Each row is a point on a tangle of strands that fork, close into loops and nearly touch. The rows are in no order.
Two points are linked if the straight distance between their rows is under 57.5. Some points are linked to none.
Z_724:  19  -6  -6  57 -43 -14   5   5 -15  -1  15   6 -12 -31  -7   7 -14   4  35  -1  17
Z_625:  24  20  -3 -24   4  -5  24  -2  22 -16   3 -25  27 -14  -2  25   0 -22  -2   0 -11
Z_634:  15   6  -7  -3 -30  12 -13  14 -12  14 -25   4  16   8   7  20   1  19  11  14  -8
Z_975:   9  -4   6  11 -22   4   2 -28  -4   8 -10  -6  -8 -40 -18  19   5  -2  14  -9  11
Z_912:  18 -21 -16 -21   1   8   1   4  11 -19  -2 -12  28  -4  -1  15 -11   1  42 -26   6
Z_474: -33  35  27 -13  -2  -3  23  40 -26  13  22 -29 -30  15 -21 -34   3 -12 -41  20  12
Z_172:   0  54  -8 -29  31  17  17  11  10  14  32 -23  20  20   3 -26  13 -12 -45  34  -8
Z_963:  -9   4  11   0  23  10 -16 -37  13  -1  13  -8  15  -6   6 -19  18 -21 -10  13 -22
Z_71:  21   6   6   5 -27  -9  12  -1  -1   8 -24   3  -2  -3 -14  21  24  -6   2  15  -9
Z_833: -14  34  -1 -26  -4   5   6  18  -6  19  -8  -3 -10  -1  -4  13 -11  16 -34   6  16
Z_539: -24  49  28 -24  10   6  29  20 -14   4  29 -25 -15   1 -26 -31   0 -26 -43  18   2
Z_566:   6   3   1  30  -6  -9  -5   3 -10 -17   4   4  -4 -19   7  15 -21   8   9  -9  -7
Z_528: -20  30   3   3   3  -1  -7  16 -10   6 -11  24 -28   4  -5 -11  -7   5 -28   4 -11
Z_470:   0 -34   0  20  -4  10 -29  -8 -13 -11   7   5  15   3  18   3  -3  12  34   2  -8
Z_656:  29 -37  -7   5   1  35 -13 -35 -12   7 -16  -2  10   5 -26  13  26   7  55 -11  10
Z_402:  -4  47  17 -11   9   1  23  20  -9   6   5  -5  -5  14 -11   7   3 -13 -43  32 -17
Z_678:  16  10   9   3   7 -13  16   0  11 -32  -3   3   9  -2 -12   2   2 -24  10 -14 -32
Z_840: -24 -21   7  26  -1 -16 -21 -13  -7  18  -4 -19  -5  -2  24  -8   3  11 -13  15   8
Z_815: -31  25  11  -9 -15  -5  10  47 -13  13   0 -11 -24  14 -10 -28   1  -7 -31  19  -1
Z_598:  18 -21 -22  23 -26   0  -7  10  -9  -6  -1  15   1  -3   1  11 -15  21  47 -19  20
Z_17:  20   2   0   8 -37 -19  25   9   2  17 -37  14 -17   0 -12  32  15   4  -9  11  11
Z_593:  25   4  -8  34 -32 -10   2  -4  -7  10 -21  38 -24 -12 -18  14   9  14  20  -1   6
Z_275: -10 -10  13   8   6   0 -23 -26   1   3  -4   2   3  -6   7  -9  17  -8   3   7 -19
Z_102:  -5  23   6   0  19 -17  15  -3  -2  20 -10 -22 -11   9   8  19   8  12 -41  19   2
Z_887: -17 -32   4   3  16  14 -37  -4  -5 -15  20   1  27   8  29  -9 -11   3  13  12 -20
Z_518:  27 -10 -25  -9 -14  -8   7   7  15 -19 -25  37 -16  15 -12  17  -7  13  28 -43  19
Z_797:  29 -18   7  17  -7  12   7 -13  -6 -22  -2 -20   7  -3 -30   3  21 -21  52  -6  -9
Z_653: -13  35  21   6   5  -3   3  11 -10  -6   2   4 -15  -1 -10  -9  -1 -12 -30  14 -25
Z_296: -13  39   1 -26  40   1  11 -12  10   8  14 -30   9  -6   4  12 -12   5 -41   2   9
Z_573: -15 -26 -25 -10  17 -13 -13  12  17 -10  -4  35 -13  16  26  -2 -31  23  -1 -37  15
Z_468:  15   1  -5 -11 -22   5   3  19   3 -19  -7  -8  15 -10 -11   6  -7  -7  34 -15  -4
Z_338:   1  56   4 -20  33   3  24  10   6   3  19 -12   8  17  -2  -4   0 -10 -44  21 -17
Z_11: -16  23  -1 -16  52  -9  10  -2  11  -3   2  13 -17  25   2 -24  -6  -7 -43 -16 -23
Z_127:  -8  31  -8 -36   6  18 -13   8   4  21 -15   6   9  11   6   2   0  11 -27  11  -1
Z_82:  23  -7  -6  30 -41  18 -18  10 -26  11 -21   9  11   3  -3  14   5  21  34  12   0
Z_511: -17  18   4   3  62  -5  -1  -7  -2   7  17   1 -15  34  12 -25   9  -3 -46   5 -28
Z_401: -11  15   6 -14  33 -15  17   5  20 -16   1   0  -1   6  -3 -18  -6 -18 -26 -19 -20
Z_335:  -6  -9   7   2  10 -29  15 -13  20  -6 -14  -7  -8  -5  -1   1  17 -13 -12  -6  -9
Z_386:  -3  16  -3 -20 -22  -3  15  30   6 -20  -2  -9   8 -15 -12   1 -18 -12   7 -16  -1
Z_919:   9 -25   6   0 -18   8 -17   1   0 -15  16 -41  39  -1   8 -12  12 -28  37  10  -7
Z_10:  14  11   9  -7 -27   5   1  10  -7   5   6 -45  29 -21   7  28  -2 -13  -1  24   0
Z_994: -22 -28   3   3  35  -4 -22   2   4 -15  16   8  11  21  36 -18 -10   4  -8   4 -28
Z_595:   2  -4  13   7 -26  -4 -12  14  -8  -7  13 -47  25 -13  12  -2  -4 -22  12  15  -2
Z_55:  20 -35 -15  16  10 -11   0 -26   6 -14  -6  15   3  -2  12  35 -13  21  26 -27  19
Z_873: -25  29   3 -35  14   5   7  16  13  19  -6  -4 -12  12 -15 -29  13 -14 -34   8  -1
Z_352:  -5   5 -12  -2  21  -9 -11   9  10 -12  -4  13   1  17  21  10 -19  15 -12  -9 -11
Z_756:  22 -58 -18   8   4   4  -4 -10   1 -12   2   6  14  10  10  26 -10  26  53 -25  28
Z_562: -21  -9  -9  10   2 -14  -8   5   6  -3  -8  32 -29  -1   7 -22 -10   8  -3 -20  -2
Z_332:   4  -3   7   8  13  10 -16 -33  -3  -9 -10  22  -5 -10  -4  10   3   4  11 -14 -15
Z_122:   7   8  -6  20 -48 -17  18  40 -15   6  -5   5  -8 -17  -1  20 -20  11   0  13  19
Z_904: -29  -4   8 -14  15  18 -30 -18   3  19  18 -33  26  -7  21 -27   5  -7 -14  24   2
Z_621:  15   8 -11 -10  -3  -1  -8  10   4  -8 -21  14   9  14   9  20  -3  11   4  -3  -9
Z_100:   1  -3  13  53 -32 -17  -6   6 -17 -13  14   1 -14 -28   1  -9 -13  -2  15  -1   5
Z_716:  26 -30 -23  41 -17  -5  -3 -24   3  10 -12  46 -24   2 -11   7  10  23  41 -22  22
Z_906:  15 -36   9  34   5  -9  -2 -19  -3 -29  -1  -4  -2   3 -11 -11  21 -16  44 -10 -16
Z_782:  25   2 -10  44 -36 -15  11  -8  -9  13   1  10 -11 -34   1  31 -15  18  13  -2  31
Z_696: -26  18  15 -17 -10  14 -17   0  -3  21  16 -45  20 -17   7 -20  -1 -15 -22  27  12
Z_12: -20 -54  -1   4   5   2 -14 -25   3  -4  12   3   7 -18  21   0 -14  15  20 -15  19
Z_101:  -1  -4  -6  22   3 -12  -8 -13  -3   4  -2   1  -7 -14  16  24 -18  24  -7  -4   8
Z_241:  14  -3   5  24 -44  -9  10  -7 -13  15  -7 -14 -13 -43 -13  25  -1  -1   7   3  28
Z_206:   3  26   1 -24  18  -9  23   9  25 -16   6 -21  19   3  -2  -6   1 -26 -17   2 -19
Z_521: -21 -27 -20 -33  18 -12  -7  16  23  -9  -4   5   7  13  24  -5 -19  12   0 -26  10
Z_66: -23  29   3 -14  51  11  -4 -13   2  22  24 -14  -2  24   7 -33  18  -3 -42  20 -15
Z_794: -40 -10   8 -10  17  -4 -13   9   9 -18  18 -15   2  -1  10 -43  -8 -21  -9 -11 -11
Z_270:  26 -38 -15  27 -14  23 -12 -33 -12  17 -19  23  -9   6 -20   7  19  21  50 -14  23
Z_190: -13  -3  -5  18  14 -21  -3  -7   0  22 -12 -13 -13   4  22  14   2  23 -31   8  15
Z_637:  18  24  19  13  12 -12  20 -17   8 -24   2  -9   9  -8  -7   8  12 -28 -14   7 -34
Z_385: -12  12  13 -14 -29   4   1  22 -15  39 -16 -17   1  12  -5  -3  21  -1 -33  47   8
Z_620:  -7 -22   7 -12  34   4  -2 -36  24 -16  20  -6  26   0  13 -17  17 -27   2   2 -23
Z_437:  26  -7  12  12 -15  -3   7 -18   0  -7 -11 -20  11  -7 -13  14  28 -21  23  10 -18
Z_837:  14 -19 -19  29 -26 -11  -9 -15   4  29 -28  48 -28  -2  -2   2  14  24  11 -10  19
Z_918:  -1 -41 -13  30 -24   3 -20   7 -11   1  -1   8   9  -1  16  -5 -10  26  45  -4  12
Z_111: -17  37   6 -27  -5  11   6  34 -14  38  -8  -7  -9  30 -10  -7  17   4 -43  42  -2
Z_843:  11 -26  -9   1  20   2 -12  -8   6 -23  -9  46  -7  22   3  -7   0   5  24 -30 -22
Z_846:   8 -55  -5  -2  32  12 -15 -20   2 -33  11  56  -7  14   6  -2 -15  16  30 -35  -4
Z_690:  -7  23  22 -21 -24   0  26  16  -8  15  10 -42   9 -12 -12   5  13 -31 -32  40  10
Z_929: -31  -7  19  21 -11 -12 -23  -1 -16  28  -4 -31 -12  -2  13 -28  16  -4 -23  24  14
Z_635: -19   6  18   9 -27   6 -26  -7 -14  20   2 -33   3 -23   1 -18   9 -12 -11  24  11
Z_948: -14  -6   6  41 -30 -11 -17  12 -11  -5   0  17 -21 -11   0 -29  -2  -6  15   2  -4
Z_434:  19 -28   1 -15  23  28  -5 -40   8 -22  20 -12  34 -14  -4  14  -5  -7  43 -18  -2
Z_698:  -7  22   3  13 -15 -13  11  14  -3   9 -17  37 -42  -5 -13  -1  -3   3 -22  -2   2
Z_364:  -8  -4  -8 -31  46   5  -3 -26  32  -7   8   4  21   7  15 -11   4 -10 -18 -10 -14
Z_727: -11   9   0   3 -33 -16  11  37  -6  -8  -1 -11  -6 -18  -2  -2 -19  -1   0   0  12
Z_879:  11 -67  -9  -4   2  27 -12 -11  -8  -6   9 -13  29   4   2   8  -5  14  61 -16  22
Z_103:  29 -21 -21   1 -13  13  -1   3   0 -11 -16  13  -2  11 -17  13   1  15  51 -31  22
Z_512:  29   2   1  -8  14  -4  13 -31  12 -14  -4 -17  15 -19  -3  37  -4  -8   9 -16  -5
Z_483: -26  -4   8   9   7 -11  -8   3   2 -19   4  10 -13 -10  -1 -30 -13 -12  -2 -20 -13
Z_406: -25  19  -3  -7 -16 -15  18  54  -7  14 -11  21 -44  17 -11 -22  -6   7 -33   2  12
Z_641: -22  -6  -6   4  45 -10 -13   7   3  -4  10   4  -3  27  33  -4 -17  18 -29  -4 -16
Z_375: -11  48  -3 -23  46  19  17  -7   5  19  42 -24   2  27   1 -49  23 -12 -43  27 -10
Z_859:  10 -13  -1  -3  25  -6   5  -5  16 -38  -4  22   7  14  -4  -6   2 -12  16 -28 -36
Z_134: -13 -59 -15  11   0  -2 -19 -14   6  -3  15  34  -5  -8  19  -8 -19  26  28 -25  25
Z_387:  36   2  -7  25 -37  18  -2   1 -23   3 -16  19  -5  -7 -23  24   4  14  37  -3   8
Z_158:  20  -2 -10  -1 -12 -14  10   0  15  -6 -33  38 -25   7 -12   9   5   3   9 -28   2
Z_215:  -9   9  15  14  -7  -7   5 -30  -1   7 -10   4 -22 -36 -14   9   3  -4 -12  -6  12
Z_861:  -9  49  25 -26  10  10  39  17 -14  15  37 -36  -5  11 -20 -13  12 -27 -52  42   8
Z_577:  22  27  -4 -21   9  26  -8 -10  14 -15  13  -1  40  -6   4   7  -6 -16   8   8 -28
Z_373:  -9  -2  -4  42 -48  -9 -19  24 -15  22  -4  25 -19 -11   6 -21   0  13   8  15   9
Z_366: -18  15  20  -8 -34  -6  19  29 -24  31   2 -39  -8   2 -11   0  11 -11 -40  42  25
Z_181: -15  48   8 -40   6  12  30  30  -9  27  16 -26  -3  25 -14 -14  17  -5 -45  39   8
Z_262:  -4 -34 -25  15  -1 -14  -8   5   9 -15   8  39 -10  -2  17  -4 -29  19  22 -33  14
Z_46: -14  19  -8 -35  50   3  13 -15  30   2  19 -19  20   7  16  -8  -6  -1 -33  -5   0
Z_118:  16 -51   0 -21  36  22  -7 -25   8 -31  21  12  34  14   6   8   2   0  42 -17 -12
Z_896: -15  35   7 -49  13  -2  43  25 -12  32   9 -30 -20  26 -18  -4  11   4 -47  18  29
Z_174:   8   8 -10  -4 -24 -18  14  12  11  10 -33  29 -28   1 -11  17   2   9 -13 -11  16
Z_139:  24   5   4 -11 -38  16   4  -8  -8  19  -7 -37  19 -37 -13  34  -1  -7  10  11  11
Z_156:  30 -13 -10   3   4   7   1 -34   2 -12  -9  -3   8 -15  -6  40  -4  11  28 -25  11
Z_266: -19  18 -11   1  -9 -23  22  25   7  11 -11  37 -52   2 -14 -17 -11   5 -32 -19  22
Z_682:   5  27  18  10 -21  -3   8   8 -13  -3 -11  11  -8  -5 -14   7  10 -11  -9  19 -23
Z_153:  19   7  -1 -11   9  24 -10 -23   3 -13  -1   6  21  -5  -7  10  10  -9  23  -2 -22
Z_590:   2 -40   6  -3  30  18 -17 -30  -2 -29  17  30  14   2  12  10 -18  13  28 -20  -9
Z_298: -20   8 -13   1  14  -6 -13  21   2  12 -17  35 -35  19   8 -20  -8  14 -26 -11  -8
Z_594:  13 -54   0   7  -7  10 -13  -3  -5 -17  11 -33  33   5   3  -2   5  -8  55  -6   4
Z_323:  -3 -27 -16 -31   9   1 -11  -6  21  -6 -10  -2  23   6  14   9  -4   6  20 -21  11
Z_455:  12  39  -9 -33   8  21 -10   5  12   4   0   4  29   5   8  13  -7   2 -10  16 -16

A tip is a point with one link. Name the tips that can be reached along the links from each point below, in the order of the rows.
Z_843 -> Z_637, Z_434
Z_521 -> Z_122, Z_12
Z_782 -> Z_102, Z_904, Z_215, Z_373
Z_127 -> Z_833, Z_296

A piece is two or more points that can be reached from each other along the links. Count, over all rows, the pieces, the separate loops (a circle has one, a figure eight two, a Y none), the forks (points with three links) and the tips (points with one).
pieces -> 5
loops -> 1
forks -> 8
tips -> 16
